A landscape with many valleys, sampled at points; each row gives a point and its height.
From any point a ball takes the steepest step (drop divided by distance) to one of its 2 nearest points. It stops when none of these is lower. Distance is the straight distance between rows; heights are no part of it.
Ribo height 6.18: [ -4 -17 -10  16   1  29  -1   9  20  16   5   1  20  12   1  -7   7   6
 -10   7  -2]
dofer height 3.92: [  0   4  16  -7  -3   2   6  18  -4  -7  13  -5   4  -7 -24   4   2  14
  14  -3  -4]
pogi height 3.10: [11 -2  2 -4 -4 10 11 12  8 -3 -2 -5 -1 11 -9 -6  8  0 -1 11 -2]
lafa height 2.35: [  1  -1   3  -9 -11 -15 -13  -1   0 -22  -1  -3 -24   4   4  15   0 -12
  13 -19   1]
Fusu height 4.02: [  1  -2  23   1  -2   2  -8   9  -4  -8   8  -6 -16  12   6  12   1   1
   7  -7  17]
Kemus height 4.43: [ 11   6 -17  -2   0 -15  10 -18  -3  14  -5  29  13   6  17   2  -5  -3
  -1   8 -16]
Fav height 7.53: [ -1 -16  -4  -6  -4  14 -11  12  13 -18  -8 -12 -25  14 -14   5  -7   0
   0  -6 -13]
tekul height 5.11: [-21  17  -3   2   7  -9   7 -25 -19   8  -9  13   8  -9  16   1 -15  -1
   4  -5   7]
Foza height 3.82: [ -5  27   2  -2  -6 -13 -10 -20 -25   3  -9   0   5   0   8   0   4  -7
   3 -12   7]
sitan height 4.48: [  8  -1 -17  -5  -7  21   1  -2  16   8   0  10  12  28  -2  -7  -4   0
  -3  23   4]
Lig height 3.98: [ -2  12 -15   2  17   0   7 -16   6  17  20   1  18 -32  14   6  -3   7
  -6   6 -34]
Sepup height 7.85: [  5 -21   6   2  -3  15  -7  10  10 -19  -6 -19 -23   2  -9   1  10  -1
   1  -6   2]
lag height 7.17: [-10 -11 -11 -10  -8  27   2  23  21 -15   1 -13 -20  11  -8   2 -17   5
   3  -6 -18]
nof height 2.25: [ -8   4  -8  -4  -4  13 -11  -3  -1  -6 -15  -6  -4  18  -2 -13  -3  -5
   9   3  15]
sevaz height 4.93: [-14   9  15  -1   1   0  -5  -4 -15  -6  -7  -1   2   6  -4  -3  -7   3
  17   1  19]
Vup height 4.14: [-18  -9 -14 -24 -13  28  -3  11  10  -1  -4   4  -1  15 -21  -8 -15   2
  -3  16   8]
dev height 4.79: [-21  17  -4  -7  -4  -5   6 -27 -22  10  -2  18  15  -5  -1   6  -5   7
  10  -2  -1]
vasab height 3.15: [ 14 -10  -1  -1  13 -18  19   1   9   5  -9  23  10   1  -2  -4 -13  -4
  -1  21   1]
Kug height 2.12: [ 16   1  -1  -4  -2  -2  20  22   5 -17  -1  -2 -10  -5 -10  -3  11  -1
  -4   8  -2]
pege height 5.22: [ -2   5  -1   3   5  -8  -3 -40 -13  10 -10   8   6  -8  28  13  -5  -4
  -9 -15  -9]
Tiz height 7.62: [ -7  -9  -7 -10  -3  20  10  26  16  -8  12 -26 -11   0  -8  -7 -10   8
   2   2  -6]
rivo height 3.44: [ -1 -12   0  -1   5  -8  -9 -15   8  11 -14   9 -10 -11  -2  -6   8  -5
   3  -4   4]
Leg height 2.99: [  5 -11   3   0   7  -9   0  -4   7  20  13   3  23  -4   4  -7 -13   7
   0   7 -27]
manap height 5.47: [-16  19 -13   3   1 -10   2 -19 -11   2 -16  11   1  -4   8 -15  -5 -10
  12  -2  11]
zala height 2.92: [  6   7  12   7  -4  -4  -3  -7 -11  -7  -1   4 -12  -4  14  18  16   4
   1 -13   0]
Pilo height 1.37: [ -2  -8 -10  -8  -9  -1 -16  -5   8 -14  -7   2 -26   2   5   0   8  -5
  11 -21  -2]
Guzes height 8.26: [-13 -21  -6   0   1  25  -3  25  18  -2  -6 -21  -5  -9 -17 -10   4   4
 -18  -2   0]
fid height 8.68: [  9   3 -10   2   2   4  20   8   9   1  31  -5  20   2 -10  -6   6   5
  -1  15  -1]
Demob height 3.30: [ -7  10 -16  -3 -14  11  -2 -16 -13   3   3  19  17  11  -3  -4   9  10
  10  -4  -8]
Kugap height 3.14: [  5   6  18 -11  -5  -8   1   9  -4  -2   1   1  -7   4 -10   0   8   4
  11  -4   0]
poda height 4.89: [  6   4  -5  -4   8 -15   3 -24 -13  10 -12  23  11  -5  26  10 -17  -2
  -8  -1 -18]
nafal height 2.26: [  5  -1 -11   7  12  -7  10  -1  11  11   4  -1  14 -29   0  -8   7   3
  -5   6 -12]
pegor height 4.47: [-12  18  19   8   3  -8  -7   1 -24   0  -4  -8   7   6  -2  -6 -15 -10
   2   6  32]
miri height 4.98: [ 7  0  8 10  0 23  1 -1  1 -6 -4  4  3 24 12  5  5  8  6 10 13]
tizud height 4.01: [ 24  13  -9   1  -5  -5   1  12   8 -21   7 -14 -11 -12  -8   5  13  -2
   0 -13 -29]
muna height 2.82: [  2 -12   5  14  -4  11 -11  11   2 -13  -6  -6  -3  -5 -19   1  12  16
   4 -14 -15]
zarev height 2.27: [  5   8   3  -4  -6  -5  -8  -7 -11 -11 -11   6  -8   6   1   0   8   3
  10 -10   1]
vur height 3.54: [ -4  -7  -9   5   8   4   4 -21   5  22  16  12  25 -15   5   2  -7  10
  -5   1 -30]
mur height 4.30: [-11  27  -6  -5  -9  -6   4 -15 -20   8   3   5  15  12   8  -4  -5  -1
   4  -5   4]
ruka height 8.17: [  7 -24  14  -7  -3  -4   2  12   8 -17   2 -16 -25  -7  -8   5   9  -8
  -6   5  15]
govos height 3.16: [ 23  15   0  -6  -3 -14  13  22   1 -16   5  -3 -14  -6  -2  10   9  -6
  -1  -4 -12]
seti height 8.54: [  3 -15  11 -15  -3 -10   0   5   8  -4   0 -11 -30   6   0   9  -4 -17
  -7  10  29]
guko height 2.10: [ 12  -8   6 -11   8 -20  14   4   9   8 -16   6  -5   2  -7  -2  -7 -13
  -6  22  12]
Fuli height 3.57: [ 18   9   7   6  18 -32   4   2   6  15  17  -4   3 -26  18   7 -10  -6
 -10   1 -12]
Ribol height 8.88: [  7 -14 -13 -16 -18   2   3  11   7  -6 -17 -13 -30   3 -16  -9   8 -11
 -16   9  -8]
zigor height 2.83: [  1   6 -22  13  11   0   1  -1  11   2  15 -12  25 -26   1  -6   5  18
  -6   1  -2]
dus height 2.47: [ 14  -7  18  -4   5 -21   4   1  -7  19  23   5  28  -4   8   1 -18   6
 -10   3 -26]
dum height 2.97: [ 14   2   6  -1  14 -27   9  -1   8  13   4   4   9 -19  -1  -4  -1  -1
  -5   7 -14]
Luf height 3.90: [ -1   7 -10  -5  -9  10   4 -11  -5   4   4  18  18  26  -2  -2  -1   4
   7  15   7]
Zege height 8.37: [ -6  -9 -11   1   9  14  17  14  16   6  20 -12  12  -1 -10 -11   0   8
  -3  12   6]
Bomun height 3.31: [  1  12  15   9  -7  -7 -10 -18 -29   2   1  -2  -5  -1  22  25   9  -3
  -7 -22  10]
Ves height 5.91: [  2 -12  -3  20   6  16  -1   4  17  12   6 -13  14  -4   4 -10  14   7
  -7  -1  -7]
moge height 6.47: [-17 -12 -16   4  -2  38  -4  18  21   6   1  10   4  15  -1  -3   5   2
  -4  -3  -6]
Tegev height 3.49: [  4 -17  20  13  -1   4 -17   0  -5  -8  -6  -8  -5  -2 -10   3  21   8
   5  -7   3]
logon height 3.29: [  5  11 -13  12   6   7   9  10   7  -7  23 -13  14 -17   3  -3  13  16
   3  -3  -4]
zasi height 3.11: [  2  -7   7  -2  11 -27  -1  -8   3  12 -11  12  -2  -1   0  -2  -6  -5
   0   7  11]
bovek height 3.02: [ -4  17   7   9   2 -15  -1 -18 -26  16  -1  -1  15   9  22   9 -14  -4
 -13  -9   8]
sorel height 4.42: [ -5   0  18  -1   1 -14  -9   0  -8   4   5   1 -16  -3  11  17   0  -7
   5 -13  24]
lezu height 4.00: [-14  14  13  16   9  -9  -9  -4 -19  -9  -6  -7  -3   1   2 -18  -9 -28
  -1  10  26]
gol height 3.84: [ -3  -4  -7 -11  -8  24   3   8  12  -2   8   2   3  19 -12  -4  -1   2
   3  12   0]
pina height 3.42: [  0  24   7   9  -8 -17 -10 -13 -31   7   3  -2   2   4  20  11   0 -16
 -11 -16  14]
bonu height 2.73: [-10  -6 -16   0 -13  19  -8  -2  -3   3  -3  21  17   2 -17  -7  14  12
   5  -7 -16]
nam height 2.48: [  1  -2  16   4   4 -17   0 -13 -14  16   0   6  14   5  13   7 -11   6
  -2  -2  -1]
Nanu height 8.65: [ -1 -21  -9 -17 -18  13 -14   7   5  -5 -26 -11 -20   9 -22  -6  -3  -4
 -17  11  -1]
Gidob height 3.32: [-14   9 -20 -14  -9  26  -7   3   6  -7 -11  -3   2  22  -7 -15 -16  -6
   3  11  11]
Duf height 1.85: [ 13  -3  24  12   7 -18   5  -2  -6  20  11   0  17   0   5   7  -4   6
 -13   2  -9]
Ruref height 5.09: [ -2  -9  18  11  18 -17   7   0   9  13  14  -5  -1 -24  11   5  -3   5
   0  -2  -4]
sepoz height 2.57: [  1  -8  -4  -7  -5   7 -10  -1  10   4  -8  -1 -12  -1  -6  -9  10  -3
   7 -12   0]
simak height 5.77: [  2  20   2  -2  -8 -17 -13  -3 -26 -14  -7   7 -17  -4  10  14   4 -12
   7 -22   9]
Nukiz height 8.45: [ -5 -24  -2  -5  -3  22 -10  18   8  -6 -22 -11 -13  -1 -23  -6   2   3
 -13   6   5]
bor height 8.89: [ 8 11  2  5  4 -2 28  8  1  3 34 13 16  1 -2  9  2  3  0 15  4]
gutet height 4.72: [  2  -3  22   2   7 -22   2  -6  -2  13   5   7 -13 -17  13  17  -2  -3
   1  -7   7]
zat height 5.03: [  1   7  -8  -2   1  -8   1 -16   4  16  -7  14   8   6   7  -6  -2   0
   7   2  -4]
Tivil height 8.02: [-15 -13  -8  -6   1  23   4  23  24   5  11 -26   3  -2 -15 -12  -5   4
 -10  10   5]
doni height 6.79: [-16  -8 -21  -6  -6  30  -3  19  14  -9   5   7  -3  13 -10   0  -5   6
   7 -10 -18]
sudof height 3.85: [ 10   1   0   2  11 -18  18  -4   1  12   1  28   7  -1  13   9  -9  -5
   0  12  -7]
zali height 5.53: [  2 -19   8  15  12  -2  -1  -7  15  14   8 -10   3  -9   7  -5   0   6
   0   1  -7]
pog height 3.86: [ 15  21 -17   3   0   3   8  17   8 -23  10 -14   2 -19  -2   2   8  11
  -1  -9 -16]
mav height 3.99: [ -2  -6  10  -1  -1  -6 -18 -12   1  -1  -5   1 -16 -22   0   3  20  -2
   8 -14  -2]
Tisiv height 2.05: [  3  -8  -8  -3 -11  12 -11   8  -2  -5 -14   4   5   4 -23  -6  10  11
   6 -11 -18]
fup height 3.24: [-15   7  -5   5   5   0  -7 -11  -4 -11 -15  -6  -3   9   4 -21  -7 -17
   6  10  26]
rugub height 5.29: [-11  12  10  13   2   4  -8  -1 -22 -24 -10  -7  -6   9   8  -1  -6  -4
  10  -3  19]
Vima height 0.60: [ 11  -1   4  -8   3 -16  19   8   6   2  -4  -1 -12  -8 -10  -3  10  -9
  -6   9   8]
buso height 5.56: [ -6  10   6  12   0 -12  -6  -1 -30 -20  -6   5 -15  -2  10   8   1 -14
   3 -13  26]
buleg height 4.50: [  6  -3  19   3  -1  15  -9   7  -5 -22  -8  -8  -8  19   1   8  -4   4
   3   4  17]

For each start below, name the point where the ball stops.
doni: Fusu
buso: nof
tekul: Duf

Call two points neighbours if one is among the 2 nearest of the other. Go from one point of each pair to the other, from neighbour to neighbour, staying as low as possible. Name the highest point that can't be avoided.
Vima / nof: Vup
Duf / zarev: pina
Duf / nafal: Lig
Vima / Pilo: rivo
